Each scene shows the same named points in several views. A view is turned or mirrored, and shifted as a whole, has a little noise and may leave points out.

Scene 1
View 1
Z403: -30  3  12  -12  -28  11  -34  49  -43  19  -14  -21  8  -10  -3  -36  52  -35  29  33  1  24  -12  -10  8
Z203: 27  13  13  -4  -2  1  -10  24  32  17  -35  14  39  -26  31  3  28  5  -17  25  39  9  -2  -32  40
Z214: 0  11  21  -3  -22  11  -28  28  20  22  -5  1  36  -5  17  1  30  -2  -21  36  2  7  18  -30  23
Z592: -4  1  -26  -48  7  46  -3  17  -33  15  -47  37  32  -20  36  -2  80  20  9  9  67  59  -36  -10  9
Z44: -20  33  -35  -22  13  -24  11  36  -32  -4  -10  -9  6  -9  19  -9  25  32  -24  0  42  22  -39  -10  20
Z481: 28  19  -10  11  8  -19  -8  16  9  0  -20  -10  6  -2  14  -13  15  -30  -12  33  25  -7  -18  -13  29
Z172: -16  20  6  -18  -13  4  -15  49  -21  20  -8  12  28  -6  24  10  34  38  -8  4  8  32  0  -10  19
Z40: 51  18  -18  -7  15  16  -2  21  -21  9  -28  38  8  17  38  35  24  10  6  4  14  35  -4  12  14
Z226: 17  17  -15  -25  8  16  2  16  9  12  -27  29  37  -9  40  18  40  36  -26  8  48  31  -12  -20  23
Z974: 21  15  2  -3  -8  17  -21  42  -34  19  -7  20  8  24  26  23  23  3  18  8  -21  32  13  13  12
Z405: 24  20  -9  -11  11  -5  3  30  -2  9  -35  18  17  -15  32  5  29  15  0  10  42  24  -20  -14  33
Z877: 2  20  -16  -14  -3  18  -17  23  -25  13  4  10  14  24  20  17  28  14  -15  11  -1  25  3  1  3
Z598: 81  19  10  21  22  -19  2  14  45  8  -44  23  16  -10  40  17  2  -19  -9  24  33  -4  -1  -16  48
Z294: -23  12  -11  -14  -18  19  -32  23  -31  10  10  -15  9  20  -1  -18  40  -24  -3  36  -6  15  -4  -5  -2
Z857: 29  20  -16  5  10  -5  -11  39  -53  6  -9  7  -20  29  18  15  15  -15  29  5  -17  29  -9  28  9
Z746: 9  19  -27  -8  1  23  -17  8  -26  5  12  2  6  40  13  14  26  -7  -20  23  -5  14  5  8  -4
Z4: 32  21  -14  7  1  15  -19  -3  15  3  15  0  13  40  17  20  9  -17  -39  34  -10  -5  17  -4  4
Z515: -7  15  -15  -27  -2  19  -8  4  16  10  -13  10  44  -9  25  3  42  26  -45  23  47  17  -11  -32  16
Z971: 62  31  -48  -9  42  10  20  -20  23  -9  -14  38  20  25  49  43  11  32  -56  4  50  13  -13  -3  18
View 2
Z226: -7  15  -24  1  0  20  -2  -5  42  7  -5  -26  -24  -7  14  11  26  5  -7  -24  9  -26  14  -4  -22
Z857: -3  -9  43  17  1  13  24  29  1  -5  -31  -45  16  -19  -16  -22  -24  -12  38  22  -25  -9  1  28  30
Z592: 3  -15  10  -20  9  22  -18  -4  87  23  -8  -59  -21  -13  15  21  18  -23  23  -19  26  -54  10  13  -36
Z746: 35  11  4  1  11  29  11  3  3  1  -46  -38  22  -11  -11  -8  -1  2  21  16  -29  0  30  28  -4
Z405: -20  15  7  4  2  14  3  5  30  3  5  -18  -19  -11  12  -11  21  -15  3  -20  -3  -22  0  6  2
Z214: 5  45  -14  11  15  36  30  -7  6  -10  -15  -10  6  -25  -34  -27  41  -14  -7  -13  -18  -26  30  20  -38
Z403: 18  16  52  -3  14  28  21  -5  27  10  -15  -30  33  -58  -30  -45  20  -45  34  9  -20  -55  18  51  -36
Z971: 2  18  -44  -2  3  14  -16  11  14  3  -19  -20  -29  39  39  25  13  23  -13  -20  -11  33  18  -21  26
Z40: -14  -1  4  10  1  18  14  30  19  -8  -26  -51  -15  13  -8  9  -3  -4  17  -5  -2  -6  8  5  16
Z294: 41  19  23  -4  13  33  13  -12  12  7  -35  -31  34  -39  -18  -30  12  -21  24  16  -31  -26  30  43  -28
Z598: -39  52  0  4  18  10  16  37  -1  -16  10  1  -25  26  -7  -21  41  -32  -14  -43  -16  13  15  -11  22
Z172: -3  8  -4  21  -11  26  25  -15  25  -1  -14  -26  -4  -47  -10  -14  11  12  4  2  -1  -48  5  20  -24
Z974: -6  1  13  25  -2  28  37  20  4  -13  -34  -50  7  -20  -39  -12  -7  3  23  13  -13  -25  14  24  -3
Z203: -21  44  -9  5  12  20  14  1  23  -4  7  -4  -19  -10  -7  -20  48  -21  -14  -36  -4  -23  17  3  -22
Z877: 19  8  -3  11  -2  28  16  -3  12  1  -35  -39  10  -23  -11  -6  0  8  14  12  -18  -16  19  21  -12
Z4: 28  40  -14  4  18  32  18  8  -22  -8  -45  -18  22  8  -17  -15  18  2  1  1  -39  22  41  16  0
Z44: 10  2  10  5  -12  9  -12  -26  34  21  4  -3  2  -46  51  -20  4  6  9  3  -19  -25  -5  18  1
View 3
Z481: -20  -9  23  -25  21  24  29  18  -3  19  0  1  11  19  -13  16  -24  25  -9  -1  -3  48  19  -32  -21
Z598: -16  -2  33  21  -25  -10  35  11  9  5  -3  -8  -3  20  -21  17  -29  28  -11  -18  6  48  14  -56  -64
Z857: -22  -37  -9  22  17  21  -7  -5  -6  -3  20  26  40  5  10  -17  19  -13  -4  25  -18  41  -4  -2  5
Z214: -7  9  6  -20  -1  18  24  34  13  32  4  -1  -15  2  9  13  -28  13  -18  12  35  -1  19  -39  19
Z974: -11  -22  -14  25  -4  9  -4  12  9  9  18  19  15  -3  20  -18  9  -17  -9  26  7  14  -4  -19  24
Z40: -2  -44  -1  25  -19  -14  20  11  16  1  9  18  16  1  6  -18  -8  -20  13  7  -16  33  -11  -34  -8
Z203: -4  2  21  -17  -9  -5  37  26  41  12  -5  -10  -14  13  -17  12  -33  20  -8  -2  17  13  16  -57  -12
Z403: -5  -12  0  -34  51  67  -10  26  26  23  24  7  11  36  0  -13  3  0  -15  40  11  13  29  -31  51
Z294: -6  -20  -3  -37  32  52  12  32  -8  39  15  21  14  4  14  -7  -12  -9  -4  26  5  17  13  -22  45
Z592: 30  -64  11  -31  14  6  32  31  85  8  1  12  8  28  -17  -36  -27  -33  44  10  -23  13  -1  -71  36
Z515: 9  -18  14  -53  3  -9  58  39  34  28  -15  3  -9  -7  -7  6  -45  2  14  -4  3  3  7  -50  19
Z226: 11  -32  11  -19  -10  -27  47  26  51  9  -12  5  -3  -4  -12  -3  -37  -7  20  -4  -6  8  -4  -51  8
Z746: -4  -34  -4  -14  8  19  24  25  -27  34  9  29  21  -15  25  -7  -13  -19  7  12  -4  29  -3  -14  24
Z172: -5  -15  -11  -21  13  -8  20  16  43  -1  1  6  2  -9  -2  -4  -9  -3  -3  23  7  -11  -2  -21  43
Z44: -11  -31  4  -64  47  -9  41  6  35  -10  -11  9  27  -4  -24  3  -20  10  16  6  -30  18  -3  -10  24
Z405: -6  -24  14  -16  8  -9  30  12  45  -4  -4  2  9  15  -17  -2  -18  7  8  0  -11  25  3  -42  -7
View 4
Z405: 0  11  -29  -27  -13  0  -17  3  -26  -8  16  -4  -20  6  12  13  6  -9  -4  -2  19  5  -28  -22  -10
Z971: -25  27  17  -5  -10  -54  -46  21  -60  -52  19  10  7  25  33  11  3  -5  -1  6  22  15  -17  -4  46
Z974: 8  -36  -20  17  10  15  -2  -31  -1  -9  23  27  -15  -5  -2  -2  -15  -32  1  13  26  -6  -11  29  -20
Z515: -2  2  -27  10  -16  -26  -26  0  -64  9  -6  8  -23  1  23  17  43  9  -29  -13  13  -5  -25  -27  1
Z44: -12  -7  -60  -30  5  -23  -16  2  -42  34  12  -22  -6  4  -4  33  11  14  24  -13  20  7  -23  -4  14
Z172: 8  -33  -67  -1  -3  0  -15  -23  -27  14  4  9  -30  1  3  10  4  -12  -16  -3  15  -13  -27  4  -3
Z481: -16  18  10  -17  -11  3  -18  5  -24  21  22  7  -1  -16  4  -17  17  19  23  -13  9  2  -20  -15  -34
Z403: 12  -37  -34  5  11  36  24  -28  -9  58  13  6  -21  -32  -20  18  29  3  2  -9  21  -2  -10  -2  -67
Z877: -2  -31  -22  22  10  -13  -9  -23  -32  4  15  20  -11  -2  1  13  7  -10  -2  4  23  -2  -9  25  0
Z294: 1  -37  -14  28  17  5  9  -29  -30  46  12  20  -8  -24  -9  13  35  7  5  -6  20  -5  -3  17  -37
Z857: -4  -25  -6  -3  20  13  5  -22  5  -2  38  11  6  -3  -14  7  -24  -22  34  13  32  13  -5  38  -18
Z4: -18  -8  30  39  0  -23  -27  -12  -41  1  20  39  7  -10  14  -31  16  7  10  -3  12  -8  -2  23  -10
Z226: 2  6  -34  -8  -15  -18  -23  6  -47  -19  4  4  -26  13  21  27  18  -15  -31  -1  22  4  -27  -23  9
Z214: 5  -16  -20  22  -17  3  -28  -20  -35  18  3  34  -28  -18  16  -30  28  2  -21  -11  4  -23  -26  -11  -35
Z592: 17  -5  -42  -17  2  3  20  -1  -40  -11  4  -16  -31  13  9  89  37  -27  -42  6  41  25  -18  -33  -10
Z746: -12  -22  3  21  16  -12  -5  -16  -33  18  20  21  3  -11  -1  9  17  2  12  0  23  2  -2  22  -13
View 5
Z44: 24  6  8  -1  15  -47  -4  37  2  -22  -10  12  -9  7  -32  -19  37  39  15  4  22  -26  -4  -41  -3
Z598: 16  -33  2  -17  -45  -4  -3  -24  39  -46  12  55  -11  17  -16  -9  47  -44  33  18  -15  16  24  10  -30
Z405: 14  -15  15  -1  -22  -30  -14  6  13  -29  2  28  -14  6  -25  -13  18  8  28  6  11  2  7  -27  -18
Z515: -19  19  21  -24  -16  -9  -10  13  8  -42  30  -2  -8  38  -41  -20  -5  18  27  14  1  -17  18  -31  -1
Z971: -9  9  -9  -38  -37  -8  35  -6  -12  -22  29  48  14  8  -12  -56  59  8  37  -2  1  -34  8  12  -8
Z214: -16  10  15  -9  1  1  -37  -4  33  -48  28  -10  -30  41  0  8  -17  -23  11  8  1  4  19  -12  -1
Z403: 17  16  26  25  10  -21  -62  21  31  -27  -20  -28  -33  16  -18  37  -29  -22  -28  -1  26  1  -18  -55  -10
Z877: -10  22  4  4  8  -15  -17  9  2  -19  13  -4  -21  7  16  -10  4  2  0  -18  22  -19  -8  -11  -1
Z203: -1  -15  18  -13  -27  -9  -21  -5  30  -49  21  22  -21  32  -29  -4  3  -11  34  17  -4  13  27  -21  -15
Z746: -9  37  -4  0  1  -4  -13  7  2  -14  8  -9  -13  11  16  -6  15  -16  -20  -18  19  -32  -18  -4  0
Z294: -2  38  12  9  12  -8  -38  16  19  -25  -2  -29  -23  21  -1  18  -7  -20  -31  -8  22  -22  -16  -30  2
Z857: 23  -1  -9  25  11  -28  -22  6  8  -4  -20  16  -26  -21  32  2  31  -23  -16  -24  31  -9  -28  -8  -15
Z172: -6  0  15  9  21  -28  -32  20  5  -31  18  -3  -35  14  5  -5  -12  24  24  -8  23  4  10  -27  -2
Z4: -15  33  -10  -14  -2  10  -6  -10  20  -31  24  -2  -10  27  19  -8  29  -43  -14  -8  -2  -30  0  19  1
Z481: 21  4  5  -9  -8  -11  -15  1  40  -41  -7  15  -11  24  -28  10  41  -39  -5  16  -3  -9  4  -14  -13
Z592: -5  4  40  3  -58  -34  -20  20  -21  -13  -3  13  -1  -6  -49  -23  -37  42  25  -6  33  -13  -16  -65  -21
Z226: -12  -4  19  -14  -31  -20  -5  8  -5  -32  25  21  -9  13  -27  -27  -4  24  44  1  9  -7  12  -25  -12
Z40: 1  -10  0  7  -33  -19  -6  -7  -5  -9  7  35  -13  -17  17  -22  16  -3  18  -21  25  -7  -10  -2  -23

Which points are out of place in each view (at most two, in the order of its rows)? Write - if all are in place.
view 1 => -
view 2 => -
view 3 => -
view 4 => Z746
view 5 => Z44
